Each row is a point on a landscape with many peaks, with its height.
From any point a climber steps to the highest of the 2 points nearest to it. It stops when none of these is higher. Distance is the straight distance between rows; heights are no part of it.
Vute (h 43.4): [134,140,166,141,96,132,127,138,133,163,139,147,122,121,135,114,152,148,136,176]
kup (h 31.1): [155,115,166,102,78,147,101,116,139,153,163,173,108,138,110,105,103,121,138,134]
deta (h 56.3): [101,129,162,134,108,137,141,117,155,120,108,178,106,132,123,137,165,158,121,140]
Zusuf (h 45.3): [144,133,157,128,94,128,137,77,132,117,124,154,90,141,147,96,102,138,117,153]
Geke (h 39.0): [144,112,136,144,122,138,115,152,127,150,140,138,129,132,164,116,152,145,116,158]
dode (h 20.9): [104,141,105,139,168,129,153,128,128,151,114,110,171,114,118,167,157,151,129,97]
fiva (h 43.2): [130,129,144,144,123,118,98,189,130,149,139,127,131,163,99,156,121,107,129,130]
Gito (h 38.2): [117,171,158,121,146,152,128,139,111,153,104,134,127,126,121,111,142,129,104,122]
vik (h 50.0): [119,139,116,120,148,112,149,106,120,124,122,100,110,104,139,125,118,113,126,108]
Zab (h 21.5): [158,132,101,142,118,104,110,159,91,115,147,110,94,126,139,116,103,100,149,153]
detan (h 34.2): [142,113,118,145,137,130,94,174,130,117,129,147,134,126,162,121,125,116,130,158]
Midu (h 27.8): [133,102,69,103,122,107,148,106,123,108,159,128,127,134,135,149,129,103,172,111]
vobo (h 19.4): [116,146,106,126,166,125,127,133,130,136,131,109,170,74,137,162,105,147,153,137]
Tori (h 34.1): [154,109,118,84,137,135,124,142,120,144,147,131,124,141,143,114,117,118,131,144]
vaban (h 28.2): [117,154,139,163,147,119,108,146,121,101,99,91,125,100,104,127,139,135,110,86]
voru (h 55.0): [120,136,155,101,140,130,143,92,141,158,103,159,90,125,115,131,125,154,122,145]
Piv (h 51.9): [109,181,159,150,107,142,131,118,149,112,118,127,141,127,134,122,141,169,125,153]
bosiz (h 48.8): [147,121,149,168,155,120,102,164,119,123,112,86,150,142,86,108,140,115,100,101]
femu (h 48.9): [121,120,153,132,126,123,141,132,120,152,116,113,102,147,128,127,153,136,97,93]
mure (h 54.6): [102,118,171,124,98,126,130,138,165,131,125,154,114,139,93,155,148,150,126,130]
gotu (h 42.5): [139,116,111,99,121,119,120,101,131,110,155,123,124,144,145,119,107,95,126,102]
Roz (h 18.3): [115,136,126,110,174,132,130,106,146,131,107,124,142,85,155,145,103,160,131,136]
mego (h 33.3): [123,175,149,146,144,145,104,152,107,136,102,101,134,115,115,123,152,145,112,106]
zud (h 31.3): [111,173,130,144,123,138,124,163,94,119,120,144,105,116,131,122,157,142,140,147]
Gov (h 37.4): [130,109,89,141,161,131,95,167,131,108,116,157,141,106,148,134,121,85,136,129]
Tepe (h 32.5): [138,113,125,135,100,140,136,133,120,131,155,127,155,174,162,116,146,113,113,135]
pugo (h 17.0): [120,111,108,112,150,115,148,101,95,157,123,124,137,83,124,122,94,90,142,81]
Somo (h 63.2): [118,155,141,144,148,135,161,100,122,110,90,112,137,155,115,110,153,133,88,101]
Bokag (h 44.2): [103,117,102,117,150,129,119,141,123,105,108,143,150,102,142,137,124,100,120,108]
Nokif (h 32.8): [106,105,88,134,138,116,147,134,135,112,139,135,138,129,142,172,156,119,141,115]
demar (h 39.3): [102,116,113,110,148,130,143,92,144,102,106,145,154,122,131,142,112,101,111,97]
lib (h 36.8): [128,151,133,127,140,122,137,117,146,145,136,94,134,126,173,129,142,171,128,151]
Milon (h 60.3): [130,129,168,142,63,132,146,82,141,139,155,141,115,162,110,133,119,131,128,135]
Vaten (h 18.8): [132,172,128,161,138,145,90,151,118,113,112,115,164,115,161,106,143,116,111,131]
Dade (h 47.5): [128,124,174,162,79,148,144,102,139,169,135,149,131,138,121,118,161,138,111,155]
pur (h 16.8): [163,125,122,124,100,117,112,154,100,140,167,128,77,147,119,114,112,121,157,154]
Runo (h 44.3): [102,122,138,131,150,121,132,150,116,126,115,115,111,102,84,165,125,139,123,98]
gat (h 42.0): [129,109,126,156,140,112,110,147,134,112,112,102,142,137,107,122,138,85,97,86]
nek (h 20.7): [110,158,125,152,147,124,138,140,147,107,110,83,162,136,98,146,161,153,127,105]
vonag (h 37.2): [113,110,126,99,138,129,143,101,151,120,119,142,135,160,118,164,115,134,116,108]
zeru (h 51.0): [123,123,97,94,157,131,169,98,117,137,123,138,146,125,141,147,107,143,145,138]
dit (h 28.3): [173,124,110,130,111,113,109,143,109,136,169,110,127,148,152,96,100,93,133,148]
doker (h 20.8): [104,120,102,132,153,103,147,98,141,148,127,113,167,69,126,154,93,132,158,109]
foros (h 49.4): [132,121,114,144,130,101,114,152,130,131,152,95,99,123,143,155,120,128,147,134]
Dofot (h 42.1): [129,132,167,117,97,136,120,127,123,110,132,146,103,116,132,100,91,128,122,158]
Tepi (h 50.7): [108,153,134,117,108,126,154,141,98,121,138,138,112,155,113,141,138,113,141,134]
Mabet (h 40.9): [120,140,161,159,110,131,110,161,152,135,132,117,148,142,96,145,144,151,118,137]
gozo (h 29.7): [154,73,107,123,131,125,95,153,131,113,145,144,114,126,164,126,128,122,125,136]
melu (h 57.0): [136,121,181,168,116,136,139,112,136,132,121,96,139,156,95,104,129,147,90,119]
Timak (h 51.1): [144,110,190,134,87,133,128,116,153,175,136,165,108,130,99,125,148,129,119,136]
rufe (h 25.7): [127,124,156,98,119,128,112,135,141,135,136,118,126,144,108,138,91,118,108,115]
vubu (h 53.2): [126,111,182,117,102,126,135,110,164,159,130,147,116,167,78,139,136,141,116,114]
panof (h 52.6): [125,137,137,130,106,107,140,128,137,139,149,109,93,136,124,151,133,148,146,143]
puba (h 53.5): [135,101,78,97,152,126,121,130,127,103,128,143,158,95,135,122,100,90,148,143]
vek (h 59.6): [117,158,177,152,129,145,135,112,130,113,94,117,139,143,95,97,135,149,93,115]
vobi (h 34.3): [162,107,69,104,123,117,120,110,133,103,168,126,122,140,146,110,117,98,157,113]
gileg (h 32.9): [114,141,138,134,132,131,105,156,116,83,119,139,109,87,141,120,111,137,131,142]
nadog (h 29.3): [143,120,117,105,150,134,124,133,121,133,122,128,137,123,172,95,131,114,108,137]
Guras (h 36.1): [126,138,150,118,108,133,150,115,134,142,139,133,138,173,135,124,131,131,110,142]
reget (h 56.2): [144,134,159,107,109,120,143,86,155,156,130,158,91,135,118,116,134,149,147,172]
tedor (h 38.3): [120,131,166,150,85,137,127,139,129,135,144,127,147,153,118,127,123,120,116,149]
kom (h 27.1): [135,106,135,163,97,132,124,124,132,114,140,117,154,159,145,123,135,96,94,105]
nof (h 30.0): [112,118,133,112,127,139,123,131,138,95,121,153,119,116,144,133,121,155,122,147]
bes (h 53.7): [130,123,158,157,141,136,123,145,132,132,119,107,159,162,99,111,165,144,86,100]
zuk (h 22.0): [106,168,118,145,159,142,148,104,133,121,96,119,159,137,120,152,158,168,117,104]
nabav (h 41.9): [162,77,77,95,137,122,131,128,118,111,127,123,111,108,139,122,119,155,148,146]
nezub (h 25.3): [147,121,154,109,130,136,116,115,152,141,125,125,133,129,176,103,107,136,93,143]
Dis (h 43.9): [135,140,92,109,149,108,143,121,100,148,137,98,132,116,136,117,118,88,143,122]
lotoz (h 42.6): [111,120,159,148,145,122,108,154,148,117,118,108,124,130,79,153,143,165,119,107]
Pobo (h 58.0): [150,121,159,125,73,130,156,80,156,138,150,170,114,147,115,116,130,134,150,166]
Vul (h 38.7): [122,174,108,124,143,131,139,151,81,116,114,128,134,113,137,102,137,113,133,144]
gubo (h 49.7): [147,130,124,103,99,135,137,100,115,104,147,144,100,148,145,99,106,122,129,129]
Tinu (h 38.1): [138,154,125,87,136,128,144,127,104,157,136,109,128,143,137,122,112,110,135,145]
lugut (h 40.1): [135,141,114,151,143,122,108,135,136,127,130,101,123,100,175,131,159,160,131,131]
megu (h 22.8): [97,118,101,158,159,117,129,102,148,137,105,105,163,67,107,145,128,121,139,82]
turip (h 2.1): [117,122,100,128,168,125,157,78,144,141,100,110,153,114,150,139,149,133,121,102]
Viz (h 46.8): [119,125,132,122,103,126,118,170,114,133,147,150,105,153,106,152,129,113,147,142]
zufis (h 46.2): [136,116,81,110,155,128,132,138,117,99,119,132,132,93,146,116,122,137,147,154]
miz (h 43.6): [147,101,90,106,125,133,109,170,118,87,132,164,130,128,122,130,107,118,150,153]
tavo (h 6.2): [115,140,68,138,152,125,124,115,139,126,120,108,161,79,160,120,158,119,154,128]
kolis (h 67.8): [158,95,52,113,148,120,100,140,129,124,133,134,145,117,126,113,105,69,169,140]
Ruk (h 28.1): [140,119,167,109,87,140,99,144,137,151,162,151,115,159,97,137,107,114,123,116]
Fuzep (h 19.3): [114,134,111,135,168,117,141,141,115,158,118,91,159,115,85,156,135,116,137,91]
Kuzam (h 26.3): [127,157,126,167,110,141,108,171,113,107,135,151,134,131,146,123,150,148,142,167]
zesif (h 3.3): [115,141,92,120,157,127,149,109,144,117,121,120,169,120,163,138,146,123,132,130]
bir (h 45.0): [120,136,114,148,149,114,111,149,144,125,130,88,135,106,138,145,136,124,125,120]
dum (h 52.0): [120,111,171,130,130,123,143,119,136,152,107,123,98,159,72,128,150,150,104,102]
Gofev (h 25.0): [102,129,126,153,161,118,127,116,148,98,100,90,133,81,109,139,132,133,125,82]
dide (h 34.6): [154,102,139,96,86,149,125,130,128,119,149,181,113,146,118,101,123,139,135,154]
Mef (h 26.6): [133,163,154,182,118,151,89,163,108,127,121,116,151,136,125,117,153,134,109,122]
Kizo (h 34.5): [153,143,139,144,114,124,109,160,106,159,158,101,135,153,131,115,99,88,128,148]
kepu (h 55.5): [120,142,113,88,112,133,154,115,105,95,143,156,104,146,119,130,110,110,146,117]
pab (h 51.8): [174,93,52,111,129,127,111,157,114,96,124,145,129,148,119,122,106,96,164,147]
Punu (h 0.3): [112,120,88,139,155,119,131,102,155,154,117,88,168,115,127,127,163,107,120,96]
Tifi (h 45.8): [113,166,117,130,119,127,161,126,103,108,123,120,138,145,138,118,151,111,124,134]
bep (h 49.0): [109,141,119,111,153,136,158,129,112,151,124,131,131,132,129,152,139,145,139,132]
Goza (h 43.7): [123,143,173,150,111,138,130,153,113,160,117,127,118,140,118,108,162,140,100,121]
rafuf (h 24.1): [135,131,178,132,101,129,117,103,144,121,127,115,132,154,100,115,80,122,95,113]
Suf (h 49.9): [135,131,104,96,122,125,141,136,86,97,130,142,93,112,109,124,97,123,155,140]
gigiv (h 54.7): [135,126,135,95,103,118,153,90,143,137,152,135,86,155,133,132,127,153,149,147]
faziz (h 29.9): [120,114,81,117,132,113,151,139,101,117,151,133,107,127,132,153,143,129,162,136]
bera (h 23.8): [124,143,160,122,132,144,128,100,156,137,107,143,124,130,156,109,124,168,99,151]
rafel (h 17.4): [119,144,144,99,141,126,123,119,143,128,118,108,125,106,141,131,89,144,133,155]
tafad (h 19.5): [124,116,111,111,165,111,150,75,122,146,112,128,138,86,125,143,73,123,143,92]
Diret (h 53.3): [120,137,142,111,141,126,150,88,125,134,112,122,97,128,139,129,121,140,111,122]
vomeb (h 54.3): [114,165,176,151,111,143,127,124,153,132,105,152,121,117,107,129,167,171,126,140]
rup (h 45.9): [146,88,112,113,133,109,119,141,127,140,147,115,85,116,146,138,121,154,152,143]
barel (h 11.8): [125,157,99,137,158,139,92,132,140,123,112,111,166,95,169,105,156,113,126,117]
Nenub (h 6.6): [153,97,78,131,148,110,110,135,97,129,137,131,89,112,143,121,118,91,156,115]
pofa (h 32.7): [114,124,122,155,109,123,119,131,133,87,118,129,140,133,137,112,137,83,97,93]
Zala (h 35.3): [110,99,111,113,126,117,138,127,137,116,150,126,129,153,118,172,133,110,136,89]
Meko (h 38.4): [158,91,118,120,88,142,112,158,122,94,131,165,133,138,128,101,112,142,136,170]
ved (h 22.9): [120,158,138,139,152,145,132,93,160,129,91,121,144,149,144,129,142,168,92,128]
mos (h 57.6): [131,112,183,161,64,159,136,94,150,139,136,134,146,160,79,133,117,122,110,130]
Gonu (h 12.1): [135,90,73,109,145,118,128,111,95,151,139,143,116,91,129,121,117,87,161,87]
zelek (h 52.9): [133,113,108,87,134,126,163,92,132,115,129,139,110,138,148,128,121,160,151,154]
pono (h 37.6): [125,143,162,148,115,138,102,140,125,112,123,135,128,101,144,106,104,126,102,135]
bif (h 27.7): [110,106,124,119,140,141,121,166,110,112,121,173,112,115,130,138,143,140,140,137]
goge (h 46.7): [107,120,119,122,154,120,145,137,104,157,127,127,117,95,120,164,123,146,148,102]
vudu (h 39.5): [148,120,141,168,91,124,103,163,122,155,166,124,122,166,121,143,109,109,140,149]

Call two points neighbours if one is among the 2 nearest of the other. Go from one point of each pair to the other, from neighbour to neighbour, staying as high as possible. Name the lowest point that can't be avoided.
deta, Bokag: detan
Somo, foros: kom
Bokag, Tepi: Kuzam
kolis, foros: nabav

Where does a climber stop that starts at each point below?
kom: Somo
barel: deta
Nenub: Tepi
Tepe: Milon
Punu: deta
bera: Milon
